Each row is a point on a tangle of strands that fork, close into loops and nearly touch. The rows are in no order.
In the rows, 100 means zero.
Two points are linked if the straight distance between their rows is under 69.9. Some points are linked to none.
Fosum: [135 102 140  53  75 102  64 121  93  72  82 105  85 120  79 103  61  96
  70  72  89  97  33 107 118  84 104]
veri: [113 114 121  93 117  93 114  98 101  92  89 101 112 119  92  97  93  87
  95  87 123  86  82 110 118 110  97]
buno: [ 98  81  98 118  74 103 123  73  94  67 111  98 140 115  99 114  81  99
  78 114  81 109  91 112 125  94 132]
mepam: [ 69  83 106 115  93 114 102 120 122 107  93  86  76  83 116  99  94  81
 111 104 113 103 149  85  71  98 101]
tefu: [111  67 108 105  91  95  67 111  75  92  96  90 122  86 132  96 109 138
  73 102  33 160 110 106 118 101  95]
vup: [ 93 107 134 118 110  99 133 117 103  69  76  85 127 126 101  94  70  80
  74  93 140  97  94  98 132 116 117]
vipa: [136  85 131  78  88  96  68 116  65 102  80  95 103 103 106  92  91 146
  50  83  49 169  89 104 120 110  83]
pulet: [125  66 143 104 100 101  82 145  63  98  56  68 100 106 130  78 105 131
  52  86  74 171 103  99 121 117  75]
Temo: [114 110  90  78  94  90  79 111 102 102 114  94 131  81 100  98 105 100
 139  94  97  61  64 117 109  95 100]
losus: [ 79 115  75  95 108  98 102  63 108 149 115 137  34  83 104 107 134 104
 122 101 101  96 138  83  56 105  82]
zuse: [115 111  53  98 100  92 104  54  85 111 140 119 145 108  77 116 126 115
 133 118  84  68  73 112 107  90 102]
fim: [ 98  72 129 128 106 101 114 129  79  76  79  65 111 109 120  80  89 136
  48  93  84 167 134  86 131 121  91]
zot: [100 105  75  79  73 109  71  89 103 104 112 123  89  84  75 124  99  78
 144 124  91  46  73 108  55  75 109]
Podig: [ 99 110  77  92 106  97 103  55 100 125 119 131  82 105  88 110 128 104
 102 109  79  92 108 105  76  97  96]
zim: [ 83  79 118 133 117 113 106 138 100 111  92  62 125  82 146  94 139  96
 128 109 133 112 117  97 122 115  92]
buru: [ 96 111 120  78  92 110  87 103 113 107  80 124  51 104  93 105  79  70
  78  91 104  88 102  95  68  94 105]
nar: [114 117  91 112 107  82 125  77  97  84  99 106 151 134  75 104  85  82
 121 102 131  58  67 108 127  96 122]
gik: [ 69 113 109 110 131 104 123 126 128 115  79  88  32  91 117  79  92  94
  92  87 135 125 150  68  75 118  77]
Goned: [123 132  90  54 100  84  78 100 107  86 114 106 106 114  72  87  60 107
  75  75  84  82  69  95 103  92 108]
pel: [ 83  72 129 116 105 116  87 128  97 112  77  87  58  80 144  90 122 106
  82  99  80 147 147  88  82 109  79]
gan: [103 138  83 116 152  85 139  83 114 113  98 109 104 128  81  84 102  99
 108  91 148  79 115  95 104 117  91]
rovul: [107 107  71  63  83  95  56 114 100  96 126  86 128  64 101 106 106 109
 149 102  76  62  45 111 106  85 101]
Kobov: [ 69  83  89 128  80 109 115 107 117  78 104  81 116  94  96 101  65  83
 101 107 113  85 142  88  89  91 130]
tuza: [112 105 127  82 131  97  88 140 110 130  81  84  82  78 132  84 132  84
 135  82 131  91  91 107 105 118  69]
Loz: [107 116 105  91 108  87 104 120 113  91  91  91 125 102  88  88  72  84
 115  83 132  64  88  99 106 105 106]
robed: [ 79 108 111 118 139 102 124 130 126 111  87  78  62  94 118  77  97 106
  94  92 134 127 145  77  97 123  77]
Giku: [129 127  80  56  95  85  65  80  98  78 114 122 110 124  61 109  85  96
 109  96  83  43  34 101 106  75 112]
rade: [ 96  71  94 106  61  99  85  90  88  67 117  91 152  92 118 116  93 110
  95 122  54 114  53 116 134  79 133]
Vaka: [ 82  82  78 102  87 111  94 103 108 143 113  97  89  59 117 111 139  92
 167 117 110  82 125  98  65  97  84]
buni: [ 91  97 108  86  86 106  98 112 111  86  93  95  79 103  88  89  50  99
  48  81  94 121 134  87  84  97 114]
Bopal: [137  94 135  85  96  85 101 112  73  83  87  87 125 128 101  94  91 125
  55  84  81 141  65 110 150 115  88]
Kifi: [ 94 112  59 101 123  78 116 102 124 115 132  81 115  81  93  75  88 121
 124  88 108  98 138  93  96 113  96]
boza: [ 97  98  65 100  64 103  82  96  93  81 114  96 135  85  80 116  87  82
 157 122  99  45  52 111  89  71 121]
gefi: [ 98  98 106  99  73  94  90 123  98  74  98  79 155  96 109  95  86  88
 132  95 109  65  55 109 127  87 121]
Zarul: [110 117  37  87  89  91  92  70  83 105 136 119 137 103  60 113 117 107
 149 120  88  44  63 104  88  79 100]
tukuf: [ 61  57  96 154  85 124 122 101 108  88 106  73 116  90 119 111 108  96
 112 120 104 113 155  92 102  98 119]
kal: [115  87 119  89 100 105  84  72  78 118  98 126  67  99 119 114 137 116
  76 111  51 145  99 114 100 101  83]
Naze: [105  98  88 124  87  92 113  87  87  87 111  89 171 104  95 108 111  96
 147 111 116  69  63 120 138  95 118]
dak: [ 63  82 101 131  84 123 118 110 117 108  89  90  86  88 105 113  97  60
 134 119 140  78 143  80  62  95 107]
git: [115 105 111  81  93  98  97  76  89  96 100 121  90 126  87 114  89  98
  57  93  77 110  82 105 105 100 105]
Voda: [ 62  85  90 144 105 122 136  85 114 105 111  92  69  93 107 110 116  99
 116 115 111 111 167  82  81 103 101]
ked: [ 61  76  92 149 112 115 133 102 111  99 110  73  93  91 115 101 115 106
 112 111 112 114 171  84 100 108 100]
vopu: [ 97 111  82  76  84 108  72  91 109 132 111 125  61  80  84 117 113  75
 148 114 102  54 100 103  41  87  94]
Zev: [128 123  73  75 119  79  94  49  93 116 123 132 104 135  72 110 124 110
  98 101  84  67  65 109  98  90  94]
beto: [118 137  81  71 131  70 112  68 107 116 111 126  75 135  68  81  88 116
  59  77  97  92 102  91  78 104  93]
Gove: [ 81 100  80 114  90  91 102 120 112  92 109  69 161  81 100  87  85  86
 145  98 128  65  97  99 110  96 116]
vik: [103  93  68  75  62 115  65  86  95  93 124 123  95  78  81 130  99  95
 128 133  69  60  58 107  66  69 116]
pano: [ 84 105  70  96  89 101  92  96 120 138 110 118  66  78  81 107 103  75
 159 110 118  60 124  85  36  90  91]
Zukug: [ 70  70  92 138  75 122 114 113 114 115  97  84 106  76 105 113 116  71
 163 124 140  78 132  89  62  94 104]
sata: [142 120 101  62 116  73 100  71  88 101 120 116 115 139  75 107 108 122
  69  82  71 108  54 114 133 103  85]
geba: [ 76  77  87 154  96 125 138  81 104 100 111  92 126  98 104 121 126 101
 126 127 121  99 139 100 102 101 114]
renum: [114 130  82  85 139  75 121  80 104 121 114 112  81 120  81  75  96 127
  64  76 101 119 119  95  98 115  85]
goti: [ 89  58  98 108  49 111  57 116  93  71 101  82 133  74 133 108  93  99
 100 124  58 111  54 115 116  73 139]
Ledom: [117  94  91  67  77  91  51 119  87  85 111  90 125  87 104  86  74 149
  61  84  30 144  90  98 118  95  93]
foliv: [ 75  89  81 121  64 113 113  94 109  77 101  94 122  97  83 116  70  72
 117 120 117  67 116  94  77  84 135]
bivep: [ 84 111 118 133 146 101 150 116 100  88  89  71  73 119  99  75  99 140
  53  98 119 158 148  79 129 132  76]
Gudeb: [ 90  76  98  96  51 114  61 118 105  72  95  90 116  80 109 112  70  71
 115 114  90  68  65 107  87  72 136]
Sodo: [ 99 100  87  55  75 102  45 130 116  96 108  95  88  73  96  92  58 110
  77  82  68 105 103  89  75  85 106]
Sileg: [119 101 139  86 113 100 101 130  84 111  75  91  72 102 117  85 107 109
  68  81 103 138 101 101 109 118  75]
Giguf: [104  91  85 125  77 104 106 103  94  97 101  91 157  90  94 111 111  84
 166 118 125  56  66 117 109  89 112]
Bok: [ 97 130  68 117 147  85 129  94 115 121 110 101 115 108  83  84 104  97
 140 102 150  73 123  91  92 114  89]
Kav: [ 96 104  95  79 109  89  85 130 124 112 102  79  94  75 108  80  88  92
 114  82 115  96 118  92  87 108  96]
Miv: [ 83  38 109 132  64 122  75 120  93  91  92  82 119  75 149 110 122  92
 105 125  75 125 101 112  97  85 123]
Tuva: [109  64 117 110  75 101  86 101  82  75  99  86 136  98 128 104  96 124
  67 106  49 153  90 111 130  99 112]
tizud: [ 97 103  90  54  66 109  50 128 114  83 106 100  99  74  97 102  58  93
 100  94  78  75  73  95  85  76 115]
Dupo: [ 85 114  53 109  99  94 104  88 111 128 109 121  95  99  66 102  95  75
 154 116 135  48 122  81  39  86  98]
fes: [107  69 138 119  70 115 104  90  89  72  83 108 112 113 120 125 100  70
  81 122  91 111  56 122 124  88 125]
mesu: [ 99 107 101  76  99  89  95 122 119  91  98  85  89  97  80  70  41 114
  57  68 102 120 125  83  88 104 108]
durin: [122  94 135  91  87 102  87 106  98  79  82 105 110 108  99 111 104  71
 122  98 113  62  42 125 118  87 114]
vege: [115 115  69  79 107  78  99  67  99 103 128 112 118 113  82 102  99 124
  76  91  67 100  94 106 112 104 100]
bafe: [ 89  45 108 117  58 117  61 119  92  76  90  89 123  78 145 105 106  93
  91 123  61 125  77 112 102  85 130]
tik: [104 119 104 102  93  99 111  75 100  77  86 125 105 140  65 115  67  58
  98 102 122  52  70  99  86  80 128]
turak: [ 92 112  67  91 100 100  92  58  98 149 126 139  58  90  93 114 144 105
 126 112  88  84 120 101  51  93  86]
gogot: [ 98  97  83  80  74  95  76 109 102  79 116  91 131  86 101  99  72 115
  84  95  56 103  83 104 113  89 116]
bof: [ 97  97 108 104  79  89  99 113  98  75  99  79 151 101 110  92  77  99
  92  90  99  92  78 108 131  96 119]
rakor: [115 116  95  71 110  89  88 104 107 119 101 109  55  95  84  80  78 128
  56  68  76 139 130  89  75 109  87]
koze: [116 133  52  66 104  83  70  91  99  84 124 116 123 105  57 106  83  98
 142 102  92  24  46  98  95  72 110]
fone: [118 134  46  83 105  82  81  81  94 101 128 114 132 108  58 106 104  99
 158 108 101  30  54  98  93  76 101]
gatef: [ 85 138 104 120 162 105 134 111 115 134  87  98  58  95 115  86 139 102
 123 103 157 113 125  82 104 129  58]
lelok: [ 77  82 100 110  91 115  93 102 106 138 101 107  62  68 128 114 144  86
 150 118 112 102 129  97  62 104  83]
Domek: [105 145 116 116 154  94 150  73  97 112  78 127  74 147  87  99 124  90
  75  97 151  94  92  88 113 119  77]
rino: [ 81  99  70 140 124  98 137  95 113 107 124  75 137  92  92  92 113 115
 141 109 135  93 151  94 115 109 103]
zifaz: [ 85 124  94 138 139 117 136  84  99 134  90 113  86 105 104 115 154  86
 144 117 158  90 119  87  98 112  77]
Vop: [102 122  96  87 119  74  93 136 120  95  96  74 136  91  93  70  63  89
 135  76 143  66  89  95 107 106 102]
pures: [ 79 110  89 129 138  95 144  93 113  94 108  87  77 111  90  79  88 122
  74  90 117 131 163  81 101 120  92]
Nafe: [109 114 112  60  93 104  69 117 112 111  90 117  59  95  88  93  71  88
  78  77  95  99  92  95  73  95  98]
basa: [117 112 116  85  88  96 114  75  96  79  91 122  89 145  73 111  67  93
  39  94  90 112  86  99 102  98 116]
Denup: [ 71  69  81 154  89 132 131  98 104 109 111  83 127  83 103 116 128  93
 157 132 135  91 142  89  83  97 109]
Desa: [108  99 108  82  82  91  88 105 100  74 102  93 129 105 100  97  71 100
  77  86  81 100  74 106 121  96 116]
perul: [112 107 121  92 106 101 111  89  92  97  90 112  91 118 101 104 100  92
  78  92  97 106  93 108 104 106  98]
gavun: [ 91  97  99  67  55 112  48 128 111  75 100  99 102  75 101 106  67  77
 122 106  85  49  54  99  80  63 129]
tisam: [125  86 142  72  79  97  61 152  90  86  79  77 113 105 115  85  85 107
  75  69  90 115  54 111 126 101  96]
gube: [ 91  69 105 109  73 112  85  91  96  83 105  97  97  89 114 111  90 108
  70 109  54 128 118 107  94  92 112]
rebag: [110  88 137 105  81 112 103  92  95  83  83 108 102 117 108 121  98  63
  99 112 112  80  55 123 116  91 119]
vezif: [ 97 116  65  86 127  67 103 119 131 102 129  74 111  78  92  58  68 134
 101  75 104 114 135  90  98 115  95]
fada: [147 116 116  51 105  83  78 102  78 112  99 112  81 122  80  94  95 132
  57  70  69 129  66 109 119 107  79]
magir: [106 112 116  99  98  98 127  78 101  72  87 112 106 144  76 105  61  82
  57  91 115  93  93  95 111 102 116]
Noto: [ 90 121  91 120 117  96 120 103 113 109  80 109  98 112  83 104  84  60
 144 104 158  54 116  88  73  96 106]
pabi: [123  82 139 109 113  96 111 129  64  92  65  72 106 117 116  83  97 137
  45  89  89 173 110  95 137 128  76]
gisir: [102 150 120 106 149  93 146  86  97 111  75 121  44 141  86  90 112  98
  55  89 148 109  97  80 107 124  70]
gasi: [ 78  58 119 142  93 115  98 132  99  98  88  62 131  84 156  99 138  96
 116 115 117 116 114 107 120 106 105]
Fubib: [115 122 108  94  98  86 105  88 101  72  87 112 128 139  69 102  66  71
 103  92 125  45  52 107 115  85 119]
lipu: [116  89  83  98  92  91  95  66  81  98 130 109 141 100 104 119 127 123
 107 118  57 110  64 129 131  94 103]
Puli: [101 108  76  75 102  81  80 126 114 108 115  83 126  66 103  82  94 100
 143  87 104  76  98 100  99 100  93]
fuli: [112 126  87  63 101  78  91 116 112  89 108  92 110 101  72  72  46 109
  67  65  99  99 100  90 102 105 104]
soko: [114 126 103  60  99  96  84  73 100 111  96 146  49 130  70 106  87  86
  59  84  90  83  83  95  65  87 101]
Kogud: [ 77  96  97  94  95 104  89  97 112 150 101 122  39  68 119 109 140  90
 139 108 101 101 131  89  56 106  77]
soten: [116  78  95  80  87  95  53 108  82  89 106  92 122  79 114  96  91 148
  73  94  28 153 104 105 111  95  92]
guraz: [127 120 127 100 126  92 107  97  92  95  84 101 116 125  91 106 122  77
 137  88 139  55  52 121 135 100  98]
Saro: [ 95  97  77  70  66  94  50 127  93  69 117  81 137  77 107  86  57 138
  70  83  40 126  80  92 115  84 116]
fas: [100 117 107  76 108  93  98 107 112 121  93 117  29 101  92  82  76 111
  58  74  98 134 139  83  65 113  81]
zosad: [106  68 115  95  59 120  70  90  92  93  98 122  83  80 111 129 117  75
 123 139  81  82  48 129  83  71 122]
Gog: [106 101 112 100 104 106 101  61  76 128  95 143  51 104 117 117 141 112
  65 106  56 146 116 108  91 106  79]
Pim: [ 75  78 123 142  89 131 133  89 101  81  80 107  85 109 115 119 101  73
  78 123 114 107 126  96  99  96 119]
papo: [ 77  83 124 132 123 112 110 131 100  99  81  77  56  90 129  86 115 122
  73  96  96 157 160  79  99 118  74]
Nezi: [125  77 125  90  76  94  93  95  75  77  95  99 126 118 112 108  88 122
  53 100  53 149  67 115 134 103 106]
Pab: [124 104  82  77  97  82  83  78  81  95 135 105 144  97 101 108 115 136
  97 104  48 115  65 119 139 101  94]
Dile: [ 81  94 102 116 130  97 115 125 118 111 103  72  85  83 119  78 107 112
 111  90 117 123 153  89  99 121  83]
Zem: [ 77  81  83 111  51 120  92 100 106  77 101  97 124  87  95 119  70  70
 120 127 100  64  85 102  77  73 139]
Fofet: [119 123  86  86 132  72 119  99 107 106 109  95  86 108  81  69  81 135
  58  73 101 139 129  92 103 125  87]
bif: [118  92 141 103 112  94 114 116  77  96  84  83 121 114 124  95 115 113
  71  91 102 134  84 112 142 122  84]
pev: [114 110  69  74 100  75  91  85  95  88 136  98 138 101  88  91  84 142
  76  87  50 120  93 104 128 105  99]
valed: [114 115 142  93 132 102 114 124  94 116  74  93  71 104 119  90 121  96
  84  83 128 114  91 104 117 127  68]
neka: [128 110 128  93 105  89  96  99  95  79  84 109 117 122  86 111 112  68
 144  96 124  49  40 120 129  88 109]
zok: [ 97  87  77 129  65 115 102  93  90  94 106 100 145  87  80 119 104  77
 165 133 124  51  66 110  84  78 112]
dodes: [ 95 146  99 122 164  95 148  85 109 117  87 110  84 128  86  87 116  93
  98  98 162  90 109  86 106 118  80]
Riruz: [123  75 127  71  69 114  47 116  88  80  91 107  88  88 115 114  96  94
  91 107  64 107  42 121 110  80 110]
lin: [106 130  94  83 124  87 110  78 110 115  96 126  70 123  77  92  92  88
  83  84 118  81 105  93  78 103  97]
duf: [121 128 101 103 142  83 115 103 103 107  97 100 130 114  86  89 114  90
 143  90 146  58  82 113 125 112  91]
fur: [ 84  94 109 125 127 103 118 131 110 108  93  67 121  85 132  84 120  99
 115  94 132 112 130  95 120 120  86]
nasu: [ 94  85  97  99 105  99  87 123 110 130 109  83 107  68 127  97 133  95
 151 104 113  87 116 106  93 106  82]
Gel: [ 75  61 101 119  68 122  87  88 102 109 106 106  74  73 118 122 116  90
 103 123  72 113 137 107  68  86 111]
zugiz: [133  72 140  89  85 103  70 131  65 100  60  88  92 112 115  89  89 134
  44  85  60 177  99  96 108 108  79]
nalu: [ 86  70 129 131  76 123 127  79  90  75  83 109  99 117 113 120  96  71
  70 124  99 113  96 108 110  92 124]
Dal: [ 83  58 122 134  97 107 101 131  93  73  85  62 112 102 130  84  89 121
  59  95  80 153 149  86 111 111 104]
dibak: [ 74  91  85 112  79 103 112 103 116  73 111  81 110  97  88  94  56  98
  80  95  92 101 141  88  90  95 133]
Nafu: [ 89 128  91 102 128  93 120  84 116 121  94 120  56 111  88  87  97  86
  94  94 127  92 132  80  70 110  87]
runer: [ 69  91  90 126 105 114 120  74 107 120 106 110  59  93 105 113 121  95
 109 113 102 105 153  87  72 101  95]
Bokig: [ 86  90 108 114 106 110 119  96 105  91 101  98  87 102 105  97  95 105
  74  97  94 124 143  92  99 104 104]
rivu: [136  97 122  65  91  95  73 102  79 106  93 112  88 110  98 102  94 127
  56  85  52 145  78 112 114 104  84]
rov: [ 89 115 118 113 107  98 134 105 109  70  83  94 117 127  87  90  57  76
  76  95 139  88 114  88 112 108 119]
gukuf: [105 121 144  97 140 104 113 135 102 119  74  92  70  97 128  91 136  87
 113  88 145 103  84 105 120 124  63]
setes: [122 110 154  67 102 106  79 134  98 105  64 110  52 107 103  95  92  79
  76  73 118 103  76 103  92 104  87]
lufof: [ 87 133  86 129 154 105 137  89 111 137  96 110  71 100 101  95 143  95
 140 107 158  90 127  88  96 121  68]
dapiz: [ 79  51 106 139  75 123  95 119  96  97  92  78 123  79 148 110 135  92
 119 128  99 113 118 107 104  99 114]
dod: [ 92  96  93 130 113 101 135  83 102  89 113  89 135 110 102  99 103 110
  92 103 111 110 127 105 126 109 107]
pogez: [ 87  92  97  96  70 106  96 111 111  67  98  92 111 101  89  98  42  88
  62  93  85  98 113  91  92  84 133]
beka: [ 96 116  40 102 105  90 108  72 104 120 125 119 122 104  57 107 100  94
 145 114 113  49 112  92  58  85 104]
nir: [ 81 123 107 137 153  98 160  92 103  88  95  87  70 128  86  82 104 131
  54  99 131 141 145  79 129 125  83]
Saf: [110  98  95 109  94 110 107  78  88 120 105 115 110  97 102 120 146  87
 149 121 110  72  78 121 101  98  95]
Dere: [ 79 133 122 130 146 109 138 104  92 121  78 103  27 101 121  92 144 120
  72 100 122 154 130  76 120 129  53]
reko: [103 100 119 105  83 109 107  76  97  88  82 125  99 124  89 124  92  56
 107 116 120  59  65 112  88  83 124]
Tum: [121  75 123  96  94 106  64 102  74 113  89 106  90  82 133 106 130 126
  80 102  39 156  96 120 105 107  81]
fareg: [148 122 102  41 115  76  74  92  88 106 119 117  93 120  72  99 103 131
  74  70  66 106  48 113 128 104  78]
taket: [104 115  98 118 106  84 128  91  93  82 105  92 168 120  93 100 100  95
 129 101 128  68  75 110 145 101 117]
gozup: [143 121  96  68 118  72  96  59  91  97 123 124 109 148  73 115 114 110
  85  88  81  82  42 111 125  97  91]
kufi: [ 95 143 127 111 148 104 150 102  90 111  69 107  36 122  98  85 119 114
  54  96 140 141 112  78 117 129  61]
vedu: [ 96 110 118  89  88 106 108 104 111  86  82 113  66 119  84 101  59  76
  51  84 111 101 113  90  78  96 116]
noga: [108 102  59  84  67 101  71  95  84  76 122 106 134  82  81 122 106  97
 169 124  86  37  28 112 100  69 115]
bisot: [125 123 102  52  99  90  70  93 101  86 105 115  95 115  72 105  79  99
  92  82  81  72  50 108 104  85 103]
sofat: [ 89 110  82 133 137  99 148  79 106 103 118  91 135 112  89  99 120 114
 110 107 132 103 130  94 127 121 100]
Febe: [111  80 126  90  70 108  74 115  96  81  91  95 109  97 117 108  87  93
  74 100  73 112  70 110 112  91 115]
Gepa: [ 97  79  67  77  52 117  52 105  88  87 131 105 112  58 108 122 106 109
 138 139  59  73  50 114  86  71 114]
gupi: [112 105  96  90  98  97  91  91  97 109 102 111 109  96  92 112 119  79
 140 107 106  57  69 119 100  92  98]
Dize: [ 85  99  77 119 105  97 116 103 113 106 116  79 138  82  98  89  99 103
 139 102 119  85 131  95 106 106 104]
Ruzor: [ 52  63 110 135  88 120 106 123 119 108  88  82  61  80 129 102 111  80
 113 115 111 111 160  75  67  99 102]
tev: [102  85 133 119 107 110 118 106  87  94  89  87 114 106 131 107 130  99
  85 108 107 126  97 116 136 115  92]
vemi: [111  96  79 106  97  94 115  54  88 106 128 117 133 112  97 120 130 109
 113 121  78  95  80 122 118 101 104]
seke: [ 89  81 118 111 101 113  98 112  97 106  89  93  89  85 128  99 116 100
  84 101  86 132 130  99 102 109  94]
niz: [ 87  47 122 133  87 111  79 136  91  83  79  68 116  91 150  90 109 108
  75 100  73 150 133  93 108 106 105]
lize: [114  93 128  84  99 103  78 131  95 110  79  96  69  90 113  84  86 113
  59  79  81 144 117  95  91 109  82]
dirup: [ 98 107  28 110  89  95 104  72  94 116 138 112 140  90  61 111 110 104
 157 117 106  52  99  96  64  83 101]
poko: [106 101  60  72  68 102  58 103  87  84 133  99 131  65  98 115 106 117
 155 122  69  54  33 111 103  71 112]
kolit: [ 87  94  64  96 106  91  95  92 119 110 129  89  98  74  92  88  90 120
 105  95  78 111 157  93  84 105 100]
Geki: [ 91  71  74 131  62 117 114  49  88  86 125 114 128 105  83 131 111  90
 114 146  85  85  80 117  90  80 134]
bifa: [ 92  93  92 126  89  98 128  79  95  79 110  94 141 113  98 109  96 103
  97 112  96 101 107 110 126 104 122]
Med: [112 110  94  94 122  76 110 105 102  95 112  84 114  99  89  70  77 139
  63  75  89 141 130  96 118 124  92]
Kobat: [106 119 124  81 122  98 104 124 110 124  80 107  36  93 100  77  90 108
  69  73 117 132 123  81  76 117  77]
Gotu: [ 84 116 107 123 123 110 132 108 113 102  81  98  97 108  98  97  92  68
 119 105 159  74 121  88  96 107 102]
mim: [121 101 110  66  99  93  73 111  91 114  92 103  74  93  98  85  86 127
  58  79  60 149 116 100  90 106  85]
Gofuz: [116 117 142 104 119  96 128 116  98  86  76  91 120 126 102  91  91  80
  91  89 146  90  75 107 139 120  97]
feku: [ 73 113 108 100 114 105 116 101 123 117  86 116  33  95 102  90  91  85
  91  94 126 102 142  74  61 110  88]
reka: [103  95 108 121 104 112 117  75  88 121  99 115 100 101 113 123 146  89
 120 121 110  97  94 120 107 106  93]
Koni: [ 86 101 123 128 131 106 132 109  90  98  82  85  73 106 118  84 111 125
  55  96 103 154 143  87 117 124  79]
Guze: [107 123  72 113 132  84 123  87 105 120 111 102 133 102  80  94 114  97
 153 102 143  63 104 101 102 105  93]
vosi: [ 87  72  95 108  65 116  90  86  98  91 107 106  98  80 108 116 104  89
 100 125  71 104 109 111  82  83 116]
fito: [ 77 111  96 128 126 106 139  84 107  97  99  99  78 116  89  94  93 103
  72  98 119 116 152  79 102 110 106]
defab: [104 113 109 107 124 100 120  71  89 128 105 127  62 103 110 107 142 120
  82  98  85 135 125 100 102 114  77]
ger: [109 102 108  82 126  90  80 137 120 133 101  83  98  69 126  82 131  88
 153  86 129  82  96 107  95 116  66]
lirap: [ 98  77 107 100  73 119  87  85  94 107 102 116  92  87 113 125 124  84
 116 125  86  94  78 124  88  89 112]
pufe: [ 76  77  78  99  87 102  86 106 117  99 117  87  87  74 104  93  82 111
  88  94  65 117 151  90  73  95 107]
fulep: [ 87  67 103 111  85 103  84 109 100  86 101  82  93  88 111  88  82 122
  66  93  49 143 149  90  89  95 111]
bebe: [ 94 113 107  80 123  94  90 128 123 124  93  94  64  84 111  78  89  94
 101  77 120 112 126  88  76 113  77]
Sar: [109  74 121  78  64 113  54 115  98  81  93 105  93  83 115 120 102  82
 115 119  80  80  31 124 101  72 121]
Vina: [106 132  85  75 112  93  94  64 109 117  98 142  65 131  66 102  84  84
  73  92 103  67  92  85  61  81 106]
sizu: [111 118  94  41  88 100  50 128 112  95 101 106  78  91  80  88  54 112
  70  65  75 101  86  91  81  83 100]
falu: [ 80  92  93 109  71  94  86 128 107  83  98  69 156  83 113  91  82  86
 142  96 116  66  78 104 116  86 126]
peka: [ 67  76 104 115  79 122  99  87 100 115  98 115  48  80 119 117 122  91
 105 118  79 117 154  97  58  93  99]
vopuv: [114 117  81  77 113  67  95 123 111  98 115  74 124  86  90  59  64 147
  77  63  89 130 117  96 123 118  92]
loged: [111 118  72  93 115  93 105  58  95 126 117 133  97 115  78 111 133  95
 114 106 101  66  89 107  83  93  95]
vulaf: [100  80  98 104  63 106  96  80  88  72 112 103 134 100 101 119  86  96
  97 121  75  98  58 118 121  82 130]
Vogib: [135  97 148  72  90 101  78  85  89  92  84 125  70 122  98 121 115  85
  91  96  88  93  30 125 115  92 100]
sunev: [108 121  94  93 133  87 122  66  93 127 105 125  66 117  98  92 125 117
  68  86  93 122 115 101  96 116  76]
Pumid: [ 88 117  72 111 105  98 113  89 117 110 100 111  99 107  69 101  74  69
 131 105 137  54 125  83  62  89 108]
poki: [ 90 104 104 132 116 123 131  81  90 124  95 112  95 100 114 124 151  86
 132 122 131  96 111  98 106 109  87]
mepo: [ 87 121 115 119 144 107 132 102  97 123  80 106  59 100 123 100 144 109
  96 103 126 126 122  91 113 127  65]

A piece is two or more points that can be reached from each other along the links. Count, over all rows, the pieces, the separate loops (a circle has one, a figure eight two, a Y none), the forks (points with three links) and the tips (points with one).
pieces: 4
loops: 8
forks: 16
tips: 8

How many points has the smallest loop of links through each point below? Write none if it is on no loop.
fada: 21
vup: 8
vosi: 17
sizu: 14
Bokig: 9
gogot: 22

Name the points in between on the shortest way along the links from the first point to the second, in order.
losus / tuza: Kogud, lelok, Vaka, nasu, ger
Noto / noga: Pumid, Dupo, pano, vopu, zot, vik, Gepa, poko
rade / kolit: vulaf, buno, bifa, dod, sofat, rino, Dize, Kifi
mepo / Kav: gatef, lufof, zifaz, poki, reka, Saf, gupi, Temo, Puli
